A landscape with many valleys, sampled at points; each row gives a point and its height.
From any point a ball rolls to the lowest of the 2 points nearest to it. It stops when none of these is lower. Distance is the straight distance between rows; heights are no part of it.
(470): [ 14  22  -8 -14  -1  -3  -2 -15  -2 -19 -27  56 -32  -6 -11  15   0   4
   6   9  11 -22  16 -22   6 -10  -3  -1  55 -16   5 -20  45  24 -21   2
  20   1 -25 -13 -32  18  17  -2   0  13  30 -10   3  17  19  11   6 -42
 -11 -19  -5 -23]  h=5.00
(644): [-30  -5  13  16  -2  31 -33   7  -6  17 -25  28   8 -15   2  -2 -13   9
   7   1  30  18 -14 -28   9  14  -4  10  16 -16  -8  26  21  45  16  35
  -9  17   8 -11 -19  22   7  -6  10  15   8  10   7   4 -22   4 -19   9
  15  -2   1  25]  h=7.22
(15): [ -7   7   7  22  -9  28 -40  22 -11  13   1  32  -8   2 -20   6  22   9
 -28  11  21 -12  16  -9  11 -16  -2   6  29  24  -4  -7  25  28  20   8
  10  21 -18  -7 -15  35  18 -34  -2  -1  31  -6  -2  14   5   9 -26 -15
 -13  -2  15   4]  h=6.04
(454): [ -3   4   3 -14  11  -9 -12 -17  -8  18   9 -27   9  -8  17 -20   9   6
  20  -1  28  -2   1  34 -15  16 -10 -16 -42 -18  -9  20  -3 -15 -20  12
   3 -19   4   0   6 -17 -11  17   8 -17 -53 -16  -4   7 -17  -7 -12  35
  18  37 -15   7]  h=5.40
(220): [ -3 -16   0 -26   3  -5  10  -8 -11  11  27 -33   2   9   6  -3  10  -8
  27  -7  10   8 -20  20 -19  15  -6   3 -35 -19 -19   5 -27 -22 -21   9
  -3 -25   7   2  -1  -8  -4  19  -1 -30 -37  -5 -13   1 -11 -11  -2  23
  15  45 -12   1]  h=4.85
(20): [ 22 -19 -19  -7  -4 -26  76   2  18  11  68 -42 -19 -11 -10  -5 -36 -18
 -29 -13 -14   1 -15  17  -5  -5  12 -13 -39  32  -1   9 -14 -58  20 -37
   3  18  35   4   7 -22 -13  13   1 -13 -13  21   3 -32  -6 -28   4 -22
 -22  -1  22 -23]  h=7.97
(403): [ 23  37  -5 -19  22 -19 -11  -5 -28  -6 -46  44 -10  12  23  15  -1   0
   3  13  -1 -23  35 -20  10  -5   3 -10  43 -15  -1 -26  42  12 -22   2
  30  -4 -24 -17 -19  -4  24  -5   7  28   2  -5   1  31   8  23  25 -26
 -12 -14  14 -15]  h=3.89
(354): [ -1  -3  20  32 -16   6  10  -9  25 -35 -13  -9  11  13 -12 -17  -5  -5
  -9 -12 -32  26 -18 -17   2  -6  -4  31  11   0  -5 -10 -65  -8  -4 -17
 -41 -21  37   5 -13  -7   5 -15 -28  -7  36   1  -3 -24  34 -15 -11   2
  -9   7  -8   1]  h=3.49
(347): [ -4 -27 -12  -7 -24 -21  57 -13  22  22  33 -30 -12  -6 -27  11 -27  -9
  -1 -20  -4 -17 -15 -13 -21 -30   8   0 -31 -19 -21  -1 -56  -6  -7 -13
 -12 -19  10  30  17  35  19   7 -27 -30  15   9  -9 -37   4 -17 -14  -3
   8  34 -11 -12]  h=6.51
(154): [-33 -11  16 -17   1  15 -19   9 -19  13  14 -13  -2  20   2   9  24  19
  12   8   8 -31   5   6  12   5   7 -19 -25  -2 -28  12   2 -10 -16   6
  13  -8  -4   0   3  15  -6   9  12  -2 -23 -21 -27   5 -16   2  -3  18
  22  30  -9   3]  h=2.77
(507): [ 21  -6 -14 -15  -3 -11 -17  -1  -4 -19 -27  17   7  15  13   2 -43 -24
  -6  -2 -17  10   2   7 -11  31 -33 -20  17   5  13   5  16  26  18 -10
 -12  22  19  -1  -7 -10  25   0  17  12 -17   8  24 -10 -17  16 -17  11
 -16 -15   4   0]  h=3.30
(730): [ -4   0   7  24 -10  -8   4  -2  15 -26 -11   0   4  -4  11  -7 -18  -3
  -3 -20 -30   7  -6  -4   1   4   7  14  17   8   2  -2 -39   5  11 -29
 -47   0  39  16   1 -15  10 -13 -16  12  11  -2   1 -30  15 -10  -8 -11
 -13  -2 -13   3]  h=2.64
(191): [-52   3 -20 -11  -3   7  -7 -13 -17  11 -21  10  -4  -1  28  -2 -13  26
  42  -7  25 -50  30  -5 -18  -1  -8 -13  11 -25   5  10  23  18 -13   4
 -18 -25  14   0  30   7  -9  21   7  -4 -14  -6  -6 -28 -27   2  -8  12
   7   5 -18 -12]  h=0.59
(739): [ 24  27 -36 -45  19 -30  -9 -12  -1 -22 -46  36   2  15  16   4  12 -24
  15   8   9 -16  24  -2  -8  21 -29 -24  24 -22   4 -35  56  -5 -12   8
 -14   8  14   9  21 -18   7  24  18   7 -16   0  -5   1  13  21   4  14
 -24 -20  -4 -31]  h=2.34
(2): [  1 -21  -3 -10  -8  -5  55 -12  16  40  51 -25 -22 -10 -33   4 -19 -18
 -16 -19  -3   2 -25 -18  -5 -14  26  -8 -35   2 -14   8 -43 -14   4 -10
  -1   0  -2  16  11  18  17  15 -28 -17  27  19  -9 -33  -2 -19   1 -17
   6  29  -5 -12]  h=6.21
(791): [-26  -6 -13 -21  -8  -2 -20 -11 -16  -4   8   2  -4  10   2   3  -6  25
  31   6   9 -47   9   7 -12  12  -3 -11 -13  -9  -1  24  27   7 -18   0
  19  -5  -1   3  11   6  -6  19  12  -3 -22 -27  -9 -21 -23  13  -7  22
  14  19 -27  -6]  h=1.74
(509): [  3  -9  -9  -9 -20 -27  45 -15  13   8  28 -17 -32  -7 -18   4 -43  -6
   4 -25  -1 -17 -25   3 -24 -20   4   7 -14 -10   2  13 -66  -5 -10 -25
 -10 -32  21   5 -10  11  22  13 -12 -48 -15 -10  -8 -45  -6 -15 -29  -7
  17  48 -18  -9]  h=6.81
(377): [-44   8  13  37 -19  21 -20  -1  13 -14 -35  -4  30  15 -16  -3  22  29
   1  -5 -24  -1   8 -25   7 -47  19  45   9 -18  -8   9 -28   6 -12  19
   3   1  -2  -3 -16  34  -7 -10 -19   2  29  14 -14  21  19 -13   1  13
  32  -2   7   5]  h=5.44
(65): [-11   5  16  38 -14  15 -15  17   2   2  13  18 -13  12 -13  -8  12   4
 -42   2  -2 -13   5 -15  21 -24   7   2  30  40   6  -8 -12  17  15 -18
  -7   2 -13   3 -22  23  13 -30 -21 -17  33   0  -4 -13   1  11 -20 -14
  -6  10   6  17]  h=6.73
(326): [ 22   1  25  20  -8  14 -32  -2 -12 -19 -19  11  25  13 -10 -12  47   0
   5   9 -11  34  -6   2  13   3  -1  35  17  -3  -2  -5  -5  -1  -4  31
   9  -5 -16 -13 -22   4  -9 -20 -17   1  15   8  -2  34  21  -3   0   4
  -8   7   1  18]  h=4.94
(274): [ 17  10 -34 -20  13 -11 -16   2  -4 -15  -4   8  12  -3  14 -20  11 -13
  29  -4  12  -2   4  49 -16  44 -25  -4  -7  -5   5  -9  -9 -32   3  -1
 -25  -2  33  11  21 -38  -2   8  33  -4 -39  -8   3 -22 -25  -3 -14  35
 -12  20 -11 -18]  h=4.37
(329): [-19   2  11  10   3  13 -28   9  -8  38  17  -5  -9 -13   4  12   5  22
   7  10  28   0 -10   3   3  -3  10  -2 -10   3 -11  19  27  10  -1  16
  32  12 -35 -10 -13  34  -6  -1  12   6  -1 -12  -2  27 -13  11   1  -5
  28   4   2  26]  h=4.44
(287): [-26 -16   0  22 -15  11 -18  14  17  15  13   2   5 -10  -6 -22  15   0
 -11  -6   8 -14  -7 -16  -7 -12 -10  11   5  -1   1   0 -23  30   7  14
 -26  -3   3  13  11  36  14 -11 -15 -23  15  -6  -6 -28  -6   1 -16  11
  13  22 -11  14]  h=7.14
(298): [-22 -11  23   2  -2  12 -23  12 -16   4  -5 -10   6  13  11  -4  32   7
  -1   9  -1  -5  10  -8  26  10   5  -1  -7   2 -21   0  -8 -13   3  14
  -7  -3   0 -11  -5  -6  -2  -4   7  15  -8  -5 -22   8 -13   3   4  21
  11  25   3  18]  h=3.72
(204): [ 16  12   4  -7  24  -6   3   4 -27  11  21  -1 -13 -15   1  -4  24  -9
   4   4  21  -9   7  10  17  -6  26  -8 -12   1  -3 -18   1 -15 -14  -7
  11 -30 -21 -10  -2   0  -3   2   0 -11  -7 -14 -11  30  15  -3  33 -14
   7   9   1  -1]  h=4.16
(456): [ 14  20 -10 -15  13   4 -30  -2 -20   8  -3  34 -15 -16   0 -14   9  -7
  18   1  38  -7  -6   3   6  32 -15 -14  21   1   8   7  28  25  -2  15
   2 -10  -7 -20 -18  -3   2   6  17 -13  -2 -20  -3  15 -18  20  -5  -4
  -9  10 -12   4]  h=6.77
(297): [ 16   1 -30 -30   1 -15 -10 -11   7 -22 -32  15  17  20   4   9   6 -14
   5  18  -2   0  27   9 -14  11 -26 -13  11  -4  -1 -33  45  -2  -5   3
   1  25   1  13  34  -9   1   3  18  23  -2   7  23  15  15  17   8  17
 -21 -40   5 -25]  h=0.70
(831): [-10   8   2  -2  11  17 -15   6   4  25 -22  -6  20 -12  12   4  21  -3
  -6  31  21  14  14   9   9   2  -3 -14 -14   0 -25 -18  24 -10   7  17
  13  16  -3   5  45  -7 -17 -10  27  34   0  14  15  37   3  -6  13  17
  10 -32  31   8]  h=4.39
(862): [ 10  28  -3  -7  21  -7 -11  -9 -27   7  -5  19  -8 -19  12 -19  50  -8
  16  16  49 -16  24  -2  21  -9  18 -14   5 -13 -21 -30  18 -10 -17   4
   1 -35 -10  -7   9  -7  -6   3   4  -5  -4  -8 -17  38  18   5  26  -3
  -3   8   7  -5]  h=3.08
(546): [-19  -1  21   1   8  31 -27   0   4  21 -20   9  14 -30  22  -4   8 -12
  12  18  43  30 -15  -7  22  25  14  -1 -13 -19 -14  20   3  17  12  30
 -15   8  14 -18 -18  -5  -7   8  13  20  -4  10   2  21 -28   1   3  15
  11   4   3  27]  h=6.66
(849): [ 24   1  -5 -21  20  -6  14   9  -5   9  33  -6 -23 -18  -2 -11   1 -25
 -10 -14   8  19 -19  21  10  23   9  -1  -9   8  13   2 -23 -14   8 -11
 -20  -8   5 -20 -24 -25  13  15  10 -26  -2  -6 -12   3 -12  -3  19  -1
   1  26  -4  -2]  h=7.90
(316): [ 26 -12   4  -2  -8 -15  31   6  11  -7  41 -28 -27   5 -15  -5 -12 -34
  -8 -19 -13  22 -35   8  -7   9   0   9 -10   8  -1  13 -35 -17   8 -11
 -10 -14   5  -3 -24 -13  10   3 -16 -45  -1  -9 -14  -9   0  -3  -4 -11
  -4  39 -10  -2]  h=7.47
(765): [  9 -40  39   1   5  12  28  20  17   6  22 -31  -8  -2   4  16  13 -19
 -20  -6 -15  52 -38 -16  15  32  15  15 -24   1 -21  11 -27 -29  27  21
  -2  17  15 -21 -21 -27  -7   7   0  -6   8  26 -21  -2 -14 -11   5  27
   7  20  16  15]  h=2.33
(93): [-24  -1 -34 -23  28 -13  10 -22 -10  16 -15   6  -2 -21  16  -3 -46   8
  36 -13  21 -24  36   3 -15  -5  -3 -24  -5 -34  20  10  22   8 -17  -9
 -24  -3  20   4  49  -2  -1  34  27   8 -28   3   9 -19 -26 -12   5   5
   9 -21  -4  -9]  h=1.85
(657): [-26 -28  -1   6 -26   2  14   2  22  10  18 -23  -3   8 -19  -2  -1   2
   2 -12 -11  -9 -21 -17 -14 -24  -4  16 -21 -19 -26  -5 -42   8  -1   5
 -20  -7   2  19  18  41  12  -5 -24 -22  20   3 -14 -29  -3  -4 -20  11
  21  38 -14   9]  h=6.80
(388): [ 22  44  -6 -22  14 -11 -15 -12 -37 -13 -41  28   9  26  26  13 -15  12
  15   1 -22 -30  29 -14  -7   3   8  -5  13 -12   7   5  57  21 -27   0
  30 -15 -21 -11 -20 -13  29   5   1  28 -19 -12   1   6   1  18  18 -18
 -16 -15   2  -8]  h=2.41
(70): [ 20 -27  56   9  -2  12  22  18   7   1  29 -16 -20  -7  -7  17  12 -17
 -32   6  -3  51 -27 -12  40  22  16  13   5  10 -12   3 -16 -22  37  13
   7  16   3 -41 -42 -30  -9  -8   8  14  23  24 -24  16 -20   6   5  17
  -1  15  10  13]  h=0.90
(174): [ 12  -7 -22 -25 -18  -8 -20  16  -9 -28  28  -6   6  17   0 -12   8  -6
  12   2 -22 -24   8  26 -15  28 -26  -6  -3  15   6  -6  -8 -24  -7 -16
  -7  -6  10  19  12 -32   4  -2  19  -8 -25 -27  -6 -22  -8  12 -15  18
 -12  20 -21 -14]  h=5.10
(734): [ 16  25 -18 -14 -17   0 -16  -8   2 -18 -34  51 -30   6 -18  11   8  20
  29   7  25 -22   4 -22 -30   6 -33  -4  52 -16   7 -13  72  33 -16  18
  35   8 -30 -17 -19  21  10  17   6  -1  24  -6  11   4  10  13 -20 -36
 -28  -9 -22 -25]  h=5.66
(603): [ -7 -20 -15  16 -25  -4  25 -14  15  -8  19 -37  11   6 -27   3   9   8
   0  16 -19   6  10   8 -12 -34  -5  11 -30   7  12 -14 -33  -9 -18   4
  18  -4 -25  18  39  32 -30  -5 -22 -15  21  13  27  10  24   1  12  15
  18 -21   1 -20]  h=6.60
(215): [ 19 -11 -26 -18  -6 -13  -4  -4  16 -28 -27  21   1  13  -9   8 -37 -19
  -8  10 -25   9  19   0 -14  11 -38 -21  24   0  16  -3  24  11   2 -11
  -9  34   6   9  27  -3  11  -5   7  22  -5  10  31  -5   3  10  -5   3
 -25 -40   7 -22]  h=2.21
(432): [  9  -1  -4   0   3 -20  62 -14  14   0  27 -17  -3 -24  -9  -3 -26 -15
 -12 -18 -31  20 -11  -5   9 -17  26   2 -21   3   9   2 -44 -23  -3 -36
 -13  -5  21   5   8 -19  -4  15 -31  -5  21  15   3 -14  18 -29  25 -37
 -10 -21   6 -12]  h=7.35
(364): [  8 -21   0  23  -3  -5  68  -5  33  17  66 -40 -24  -8 -15  -2 -40  -7
 -47 -17 -15   9 -31   8  -7 -10   7 -22 -28  37   8  18 -12 -42  33 -30
  21  24   9  11  10 -11 -15   3  -6 -12   9  17   4 -37   3 -10   2 -13
 -21  -7  10  -5]  h=7.89
(967): [ 16   5   5   0  13 -29  65   5  10  -3  42 -32 -23 -20   9   0 -51  -4
 -16 -30 -20   9 -14  13  11   4  40  -3 -23  11  10   6 -33 -41  17 -34
 -18  -1  43  -5  -1 -38   3  21  -9 -11  -6  18 -17 -27   6 -27  12 -39
 -15   5  15 -24]  h=7.69
(459): [ 11 -16 -21   1  -2 -15  34 -20  11  10  28 -25  13 -35 -24  -4  -7 -11
  -3  -3  -8  14   7  -1   0 -33  15   7 -27  -5  14 -10 -29 -10 -19 -11
  11   0  -2   5  36  11 -15  13 -21  -4  19   6  12  -2  16 -23  29 -14
   6 -32  -1 -10]  h=6.95
(105): [-23  34  -9 -12  25  -5  -8  -9  -9  11 -28  21  -1 -15  29 -19  29  -8
  25  23  48 -17  33  -8  11  -7   2 -29  11 -30 -24 -22  41  -6  -6  14
  -4 -15   4   8  34  -4 -14   5  16  22  -2   9 -12  28   2   2  18  -4
  -4 -16  12 -10]  h=1.59
(335): [-14   4  14 -13  25  13  -9 -12  -2  24  -5  -9   8 -26  26 -20   5 -11
  29   7  50  15 -12  12  13  32   7 -17 -40 -24 -19  20   4  -1  -5  26
 -13 -10  19 -18  -7 -21  -9  10   7   4 -26   6  -3  12 -22  -7   5  21
  13  21   2  15]  h=6.07
(861): [ -4  18   1   8  21 -13   7   8 -19   7  17  11  -5 -17  -1   7  -3   3
   1   4  -8 -19  18  -5  19 -33  33  -1   7   7  22  -9   5  11 -14 -19
  14 -14 -19  -7  -5  17  -4 -14  -5  -5   4 -11   3  11  12  -7  22 -37
  14 -19  14   3]  h=5.13
(451): [ 21  25 -38 -40  23 -12  -7 -15  -4 -21 -30  31  18  -4  18 -11   1 -19
  20   4  23  -9   9  18  -2  37 -31 -17   3 -16  -2 -10  36 -11  -2   8
 -34   3  26  10  32 -31  -2  24  31  -5 -24   3  -3  -7 -10  14  -3  33
  -5  -6  -5 -21]  h=3.45
(868): [ 31   9   7  12 -34   4  -7  -3  10 -50  -7  21   0  20 -16 -12   7 -10
 -23   9 -33  15  -4   6  13  15 -24   6  43  19   0  -9  -5  -5  -3 -13
 -12   0   6   1 -33 -21   7 -25 -26  -6  22  -6   7   0  25   4 -17 -19
 -36 -10 -14 -13]  h=2.87
(148): [ 31 -20  24  -5   1  11   9  27   1 -15  15   5 -13  -3   5  11   7 -29
 -34  11  -6  43  -8  -8  38  35  10  -5  16  21  -8  -2  -1 -21  26  -2
  -4  21   5 -27 -36 -37  -2  -8  25  16  25  14 -13  19 -14  14   3  12
 -15   2  12   1]  h=2.48
(126): [-12  17 -11  -1   5 -20  -3  -5  -6 -15 -29  31   7  16   9   5 -25  12
  -4 -11 -24 -50  40 -21 -22 -27 -12 -16  33   0  22 -10  23  42 -21 -41
  -2   7   2  17  17  12  24 -25  -7  -9 -11 -13  29 -43  -3   4 -17 -23
 -25 -22  -5 -18]  h=7.72
(772): [ -1 -30  26 -11   8 -15  19  13   1  19  38 -61   0  16   4   9  15  -3
   3  -5 -14  18 -27  15 -17   4  -2  13 -47  -4  -9  -2 -24 -38 -10   9
  14 -13 -11   5  -8 -11 -16   5  -7 -28 -39  -3 -19   5  -3 -20  -4  20
  17  32  -6  19]  h=4.21
(69): [  4  12 -24 -14   5 -22  -5 -30  -3 -36 -33  16   8   6   8  -2  -5  17
  47  -7  -2 -25  22 -14 -17 -12  -8  -5  33 -38  13 -16  33  10 -26   2
 -12  -4   4   9  25   9 -26  15  -5  11   6  -2   9  -4   2   0   8 -14
 -16 -28 -23 -17]  h=8.38
(125): [ 11 -17  16  -5  -4 -19  62   4   7  21  35 -37 -28  -6 -10   4 -36 -12
  -5 -36  -5  13 -48  -1 -22 -11  10  12 -26  -6   0  16 -65 -18  19  -7
 -11 -24  23   3 -16 -19  27  18 -13 -43 -19   4 -25 -30  -4  -8 -16 -15
   6  51   1  -1]  h=7.12
(577): [ 19  21   2 -20  24 -10  -8  13 -26 -19 -20  16  -4  18  33  13 -29 -15
  -3  -9 -11   0   3  14   0  40  -7 -11  12  14  22  11  15  22  16 -18
  -5  -3   8 -14 -28 -35  16   9  17   6 -23  -8  13  -9 -26  17  -7  -2
  -7  -2   1   2]  h=4.42
(713): [-14  14  -2  30  10 -13 -15   7   0  -1  -7   8  22  12  14   2 -30  25
 -19 -11 -14 -37  23  -1 -10 -32   7  -1  10  17  38   7  14  28  -6 -44
   8  11 -13  27  14  29  17 -25  -8  -3  -6 -15  27 -30  -7   7  -9  -9
   4 -25   4   0]  h=7.32
(33): [  0 -10  10  31  -8   7  33  12  23  17  42 -29 -19   1  -2 -10 -14  -1
 -47  -8 -13   6 -19  -4   0 -15   5 -16  -8  47   4  -1 -31 -17  37 -34
  -5  10   4  15  17  -2  -7 -19  -5 -14   8   2   8 -32   5   5 -10 -10
 -17  -9  14  11]  h=7.60
(766): [ 14  13 -10 -16  -3  10 -32 -14 -10  -3 -29  48 -14  -7 -11 -10  -1   9
  33  -4  24 -17   2 -10 -19  22 -42  -4  43 -11  11  12  56  34  -2  27
   8   2  -4 -15 -24   3  -3  19   7 -13   1  -4   2  -6  -7  14 -23 -14
 -17   7 -30   4]  h=6.22
(815): [ -7 -25  24  16 -15  10  18  -1  17 -24 -20 -29  18  18 -12   6  20   1
   6 -12 -24  21 -19 -10  -1 -12   3  44 -10 -21 -16 -10 -63  -6 -12  19
 -24 -24  10   6  -3   5   4  -1 -31  -5  13  11 -21  -1  22  -8  -2   8
  18  21  -4  14]  h=4.30
(385): [ -6  18 -20 -24  15 -25  11 -23  -8 -28 -40  25   1  18  19  17 -37  13
  30 -12 -22 -38  42 -11 -16 -14   2  -8  22 -23  19  -4  31  23 -37 -21
  -3  -9   6  12  15   5   9  14   0  13 -10  -6  19 -26   2   4  14 -30
  -6 -28 -13 -23]  h=8.10
(957): [-16  -5 -30 -16  12 -23   9 -38  -7  20   1  -4  -1 -32   9  -9 -31  12
  35   0  34   0   3   9 -12 -17   6 -20 -24 -38  19  19  34  -1 -22   4
   9  -4   5   3  36  16 -19  31  14  18 -25  12   8  15 -12 -16  11  -4
  17 -19  -8  -9]  h=2.79
(683): [ -4 -27  -1   4  11   3  32  -1  10  54  43 -32 -10 -21 -15   1 -14  -8
 -22 -13  11  14 -30 -10   1  -5  28  -1 -42   1   2  20 -24   1  23  10
   0  14   0   4   2  10   5   9  -8   1   7  12  -2 -14 -10 -16  21   3
  15   8   4   9]  h=5.74
(516): [ 19  10  -3  14  -4 -12  -8   1   6 -36  -8   7   8  13  10  -7 -17   0
  -8  -6 -46  -1   0  14   1  16  -7  -1  18  15  17  -6 -20  -3  -8 -26
 -23  -6  20  16 -18 -23   3  -9 -12  -2  -3 -17  13 -19  11   0  -1 -12
 -30 -16  -6  -9]  h=1.48
(851): [ -2  -9  13   5  -7  10 -26  27  -9 -15  -5 -17  27  34   5   5  29  20
  -9   9 -27  -7   8  14  -1  21 -14   2 -10  22 -10  -3   6 -27   6   3
   4   5  -5   8   2 -20 -11 -15  10  22 -25 -10   0  -4  -9  10   1  26
  -5   5  -8  18]  h=4.66
(39): [  0  20  -7 -30   8  -2 -12   6 -38 -15 -12   8  -3  23  12  15 -13   2
   4  -3 -19 -31  20  10  -6  23   1 -13   7   9  10  18  35   7  -6 -10
  24  -6 -15  -2 -25 -32  21   8  15  16 -28 -23  -3 -13 -10  23   3  -5
 -10  10 -11  -7]  h=3.88
(899): [  3   1  13  10  -4  32 -31  10  12  26 -12   8   9 -12  -5   9  29   8
  -1  26  24  23  -4  19   1  16 -17   1  -4   4 -26  -5  26   3  13  33
  34  26 -17 -14   7   4 -16 -10  14  28  -2   3  10  52  -3  -2  -5  20
   1 -21  18  16]  h=5.41
(64): [  6  14 -22   0  21 -12 -10 -28   4 -32 -44  25  14  -5  13 -12 -11  16
  48 -18  -4  -2   6  -1 -21  11 -13   6  17 -29  20   4   5  19 -18   3
 -36  -8  25   7   3 -13  -9  15   7  10  -9   0   6 -17  -7  -3   4   4
  -6 -18 -22  -2]  h=8.64
(94): [ 10   0   7  20 -10  21 -20 -11  13  -9 -30 -13  31  -8 -13 -15  48   8
   5  17   0  47 -22  16  -8  -2  -7  36  -6 -13  -1  -7 -23  -3 -11  37
   7  -4 -14 -10  17   8 -30  -9 -12   0  11  14  20  41  25 -10   4  20
   8 -11  -1   0]  h=5.76
(218): [ 31   2  10  11 -35  11 -28   6  -2 -35 -11  15  18  21 -24   1  32  -9
 -19  16 -28  34   1  12   8  11 -17  21  30  26   6 -20  -3  -5   4   6
   8  12  -6   1 -25 -16 -12 -20 -14   1  18  11   8  19  19   9 -17  -7
 -28 -18   3  -1]  h=3.86
(610): [-22  16  -3  33  -9  26 -16  11   8  12 -41  18  19   3 -11  10   2  22
 -23  10 -11  10  20  -6   3 -36   9  18  22  21   8  -2  -5  29  16   9
  21  25 -22   1  13  18  -3 -31  -4  17  24  11  24  23  14   1   3  -6
  13 -37  29  -2]  h=6.50
(340): [ -4 -23 -14  -4 -22   2 -27  15  -1 -25   9 -16  25  23  -3   1  39   6
   2  16 -23 -10  12  20 -10  14 -34   2  -4  17  -4 -22   4 -28 -11  -1
 -10   4  11  27  26 -13 -16  -9   2   6 -11 -10   7 -11   1  11 -11  28
 -15  -5  -9  -9]  h=5.28
(801): [ -5  -2  16  15   1  -8  11  14  -7  -2  25 -15 -13  -1   4  15 -14  16
 -21   6 -20 -20  10   2  15 -24  34  -6 -10  29  -2  -1  -6  -5  -3 -32
  24  -9 -33   6  -1  23 -13  -6  -6   4   3  -4   1  -2  17 -10  17 -23
   7 -22  11   6]  h=5.77
(4): [ -1 -16   0  10 -17  11   0  -9  16   0   2 -29  19   8 -30   0  28  11
   1   9 -16  27 -12  10 -12 -23  -2  19 -25 -10  -4   2 -28  -4 -17  25
  14   2 -22   1  21  28 -15  -6 -24 -11  16   7   9  24  25  -6   6  15
  20  -8 -10   4]  h=6.27
(461): [-25 -13   4  15  10  18   1  12   7  40  21 -14  -7 -18  -8   0  -9   0
 -16  -4  21  14 -22 -11  17  -4  19  -3 -19   8  -6  18  -9  16  21  18
  -2  24 -14  -7  -6  17   6   6   7   8   9   7  -7  -2 -18  -2   5   1
  24   3   8  20]  h=5.22
(623): [ -3   2  21  36   2   1   1  21  -5  -3  10 -24   9  28  29  15  -9  30
 -22  -4 -41 -12   4   4   2 -24  20  10 -11  37  15   5   3  -9   8 -30
  24   1 -29   3 -18   4 -16 -20  -8  18 -12 -14   0  -3   5   6   8  -8
  11 -17  14  19]  h=6.33
(480): [ 31  -1   7 -11   4   5 -10  20  -2  -2   1  19 -12   5   3   9  17 -19
 -16  14   8  16   4  10  34  22   0 -11  16  12  -2 -12  20  -3  11  -4
   4   7 -12 -15 -20 -17  10 -12  23  16   9  -8   0  26   3  18  13  -2
 -11 -10   9  -2]  h=4.02
(421): [ -7   4  25  53  -8   9  24  14  22  17  25 -17 -21   5   0 -12   6  -3
 -46  -2 -10   1 -16 -22  15 -22  12   4   7  33  -1  -9 -46  -6  38 -24
 -17  -8  -3   3 -12   5  15 -26 -21 -23  17   2 -10 -28   9   4 -16 -11
 -11  17  15  23]  h=7.24
(552): [-19   4 -16 -26  10   9  -2   1  -9  22  -4  10  -1 -23   3   4  18 -17
  -2  24  17  -5  27 -10  24  -8  16 -26  -4  -4 -25 -23   7  -8   9   6
  -4   1  10   4  33  -4  -2   1  14  28  14  10 -10  27   4   1  31  -8
   0 -27  17  -1]  h=3.13
(694): [ -9   8   4  18 -12  26 -25  14   9  13 -35  13  11   1  -5  23   1  15
 -12  12   4   5  15   7 -10  -7 -14   6  12  10  -3   0  34  20  19  27
  48  37 -30  -1  16  18  -3 -14  18  29   3   8  30  48   4  10  -6   2
  10 -31  26   6]  h=6.19
(327): [-15   2  -6  -7   4  -2  -9 -21  -7  23  -2  -1   3 -18   6  -2 -23  18
  29  11  37   5  -2  10 -10   1   7 -13 -22 -22   3  25  35   9  -7  17
  32   4 -22  -4  14  24 -15  14  13  18 -22  -2   8  32  -5  -4  11   1
  21 -16  -3   3]  h=3.54
(112): [  9   1   4   6  -4  17 -25  26 -10  14   2  29 -11  -1 -23  12  34  -8
 -23  23  22  -1  19   4  13  -6  -5   0  28  31   1 -20  19   9  21   2
  22  10 -31 -12 -14  14   9 -32  27  12  12  -8   9  30   9  12  -1  -6
  -9 -12  29   5]  h=5.25
(923): [ 23  25 -22 -36  18  -2  -4 -26  -4  12   5  24 -15 -37   1  -7  -6 -18
  32   7  60   9  -9  23   1  32 -19 -25   0 -21  -4  15  46  -5  -6  20
   8  -5  -6 -26 -15  -9 -11  32  22  -3 -10   0  -8  30  -5   4   1   5
   2   8 -14  -9]  h=7.30
(151): [-14   8   7  24   8   1 -31  26 -16   1   1   4  17  21  20  -1  -2  27
 -19  -8 -10 -32  11   1  -4 -17   7   5   4  30  22   9  11  20  11 -20
   6   5 -14  20 -10   5   4 -20  -4   5 -14 -20   9 -12  -7  13 -15  -3
   1  -4   7  14]  h=6.90
(82): [-19  -2  28  19 -14   9   0  -6  -2 -17 -18 -16  26  29  -4   3  21  20
  19 -13 -25  -4  -6 -26  -2 -40  17  47  -5 -23  -8   4 -44  -1 -16  12
 -12 -26   2   6 -16  30   3  -4 -33  -1  16  -4 -21   2  27 -17   5   6
  30  28   6  19]  h=4.88
(48): [-30 -17   5  12 -13  33 -29  15  12   5  -5  22  -7 -16 -14 -15  -9  -8
  -8  -1  25   5 -22 -26   8  15  -6  12  23   0   3  16   2  43  23  16
 -33  13  21  -2 -20   9  12  -6   4  -9  27  12  -5 -34 -22  -1 -26   9
   8  21 -13  27]  h=7.55
(651): [ 16 -30  25  -9  14  -9  31   8   5  19  34 -47   0  -5   3  11  12 -15
  -5  -9  -8  47 -42   5   4  14   8  14 -42  -2  -9   2 -29 -31  12  18
   3  -1   4 -17 -16 -27 -18   8  -4 -11 -13  15 -15  23   0 -18  18  12
  16  24  11  21]  h=3.37
(29): [-27  11  10  37 -19  18 -21  -3  10 -30 -32  10  18  10 -12  -4   5  31
  -3  -5 -21  -5  -1 -15  -2 -33   8  32  25   2  10  21   0  28  -5   7
   7  10 -12   0  -8  25  -5 -14 -22   6  32   2   5   0  24 -11 -12   1
  15 -24   6   3]  h=5.90

Call two points neighbours if one is among the 2 nearest of the other. Go from one point of each pair to the other, from neighbour to neighbour, staying as low as possible. Name the highest point that can't be avoided.
(516), (297) -> (849)
(516), (105) -> (610)
(191), (388) -> (340)
(297), (388) -> (577)

For each start below, name every point that the ball comes to, in order.
(509) -> (347) (2) (683) (461) (329) (327) (957) (93) (191)
(432) -> (459) (603) (4) (94) (326) (218) (868) (516)
(340) -> (851) (298) (154) (791) (191)
(610) -> (29) (377) (82) (815) (354) (730) (516)
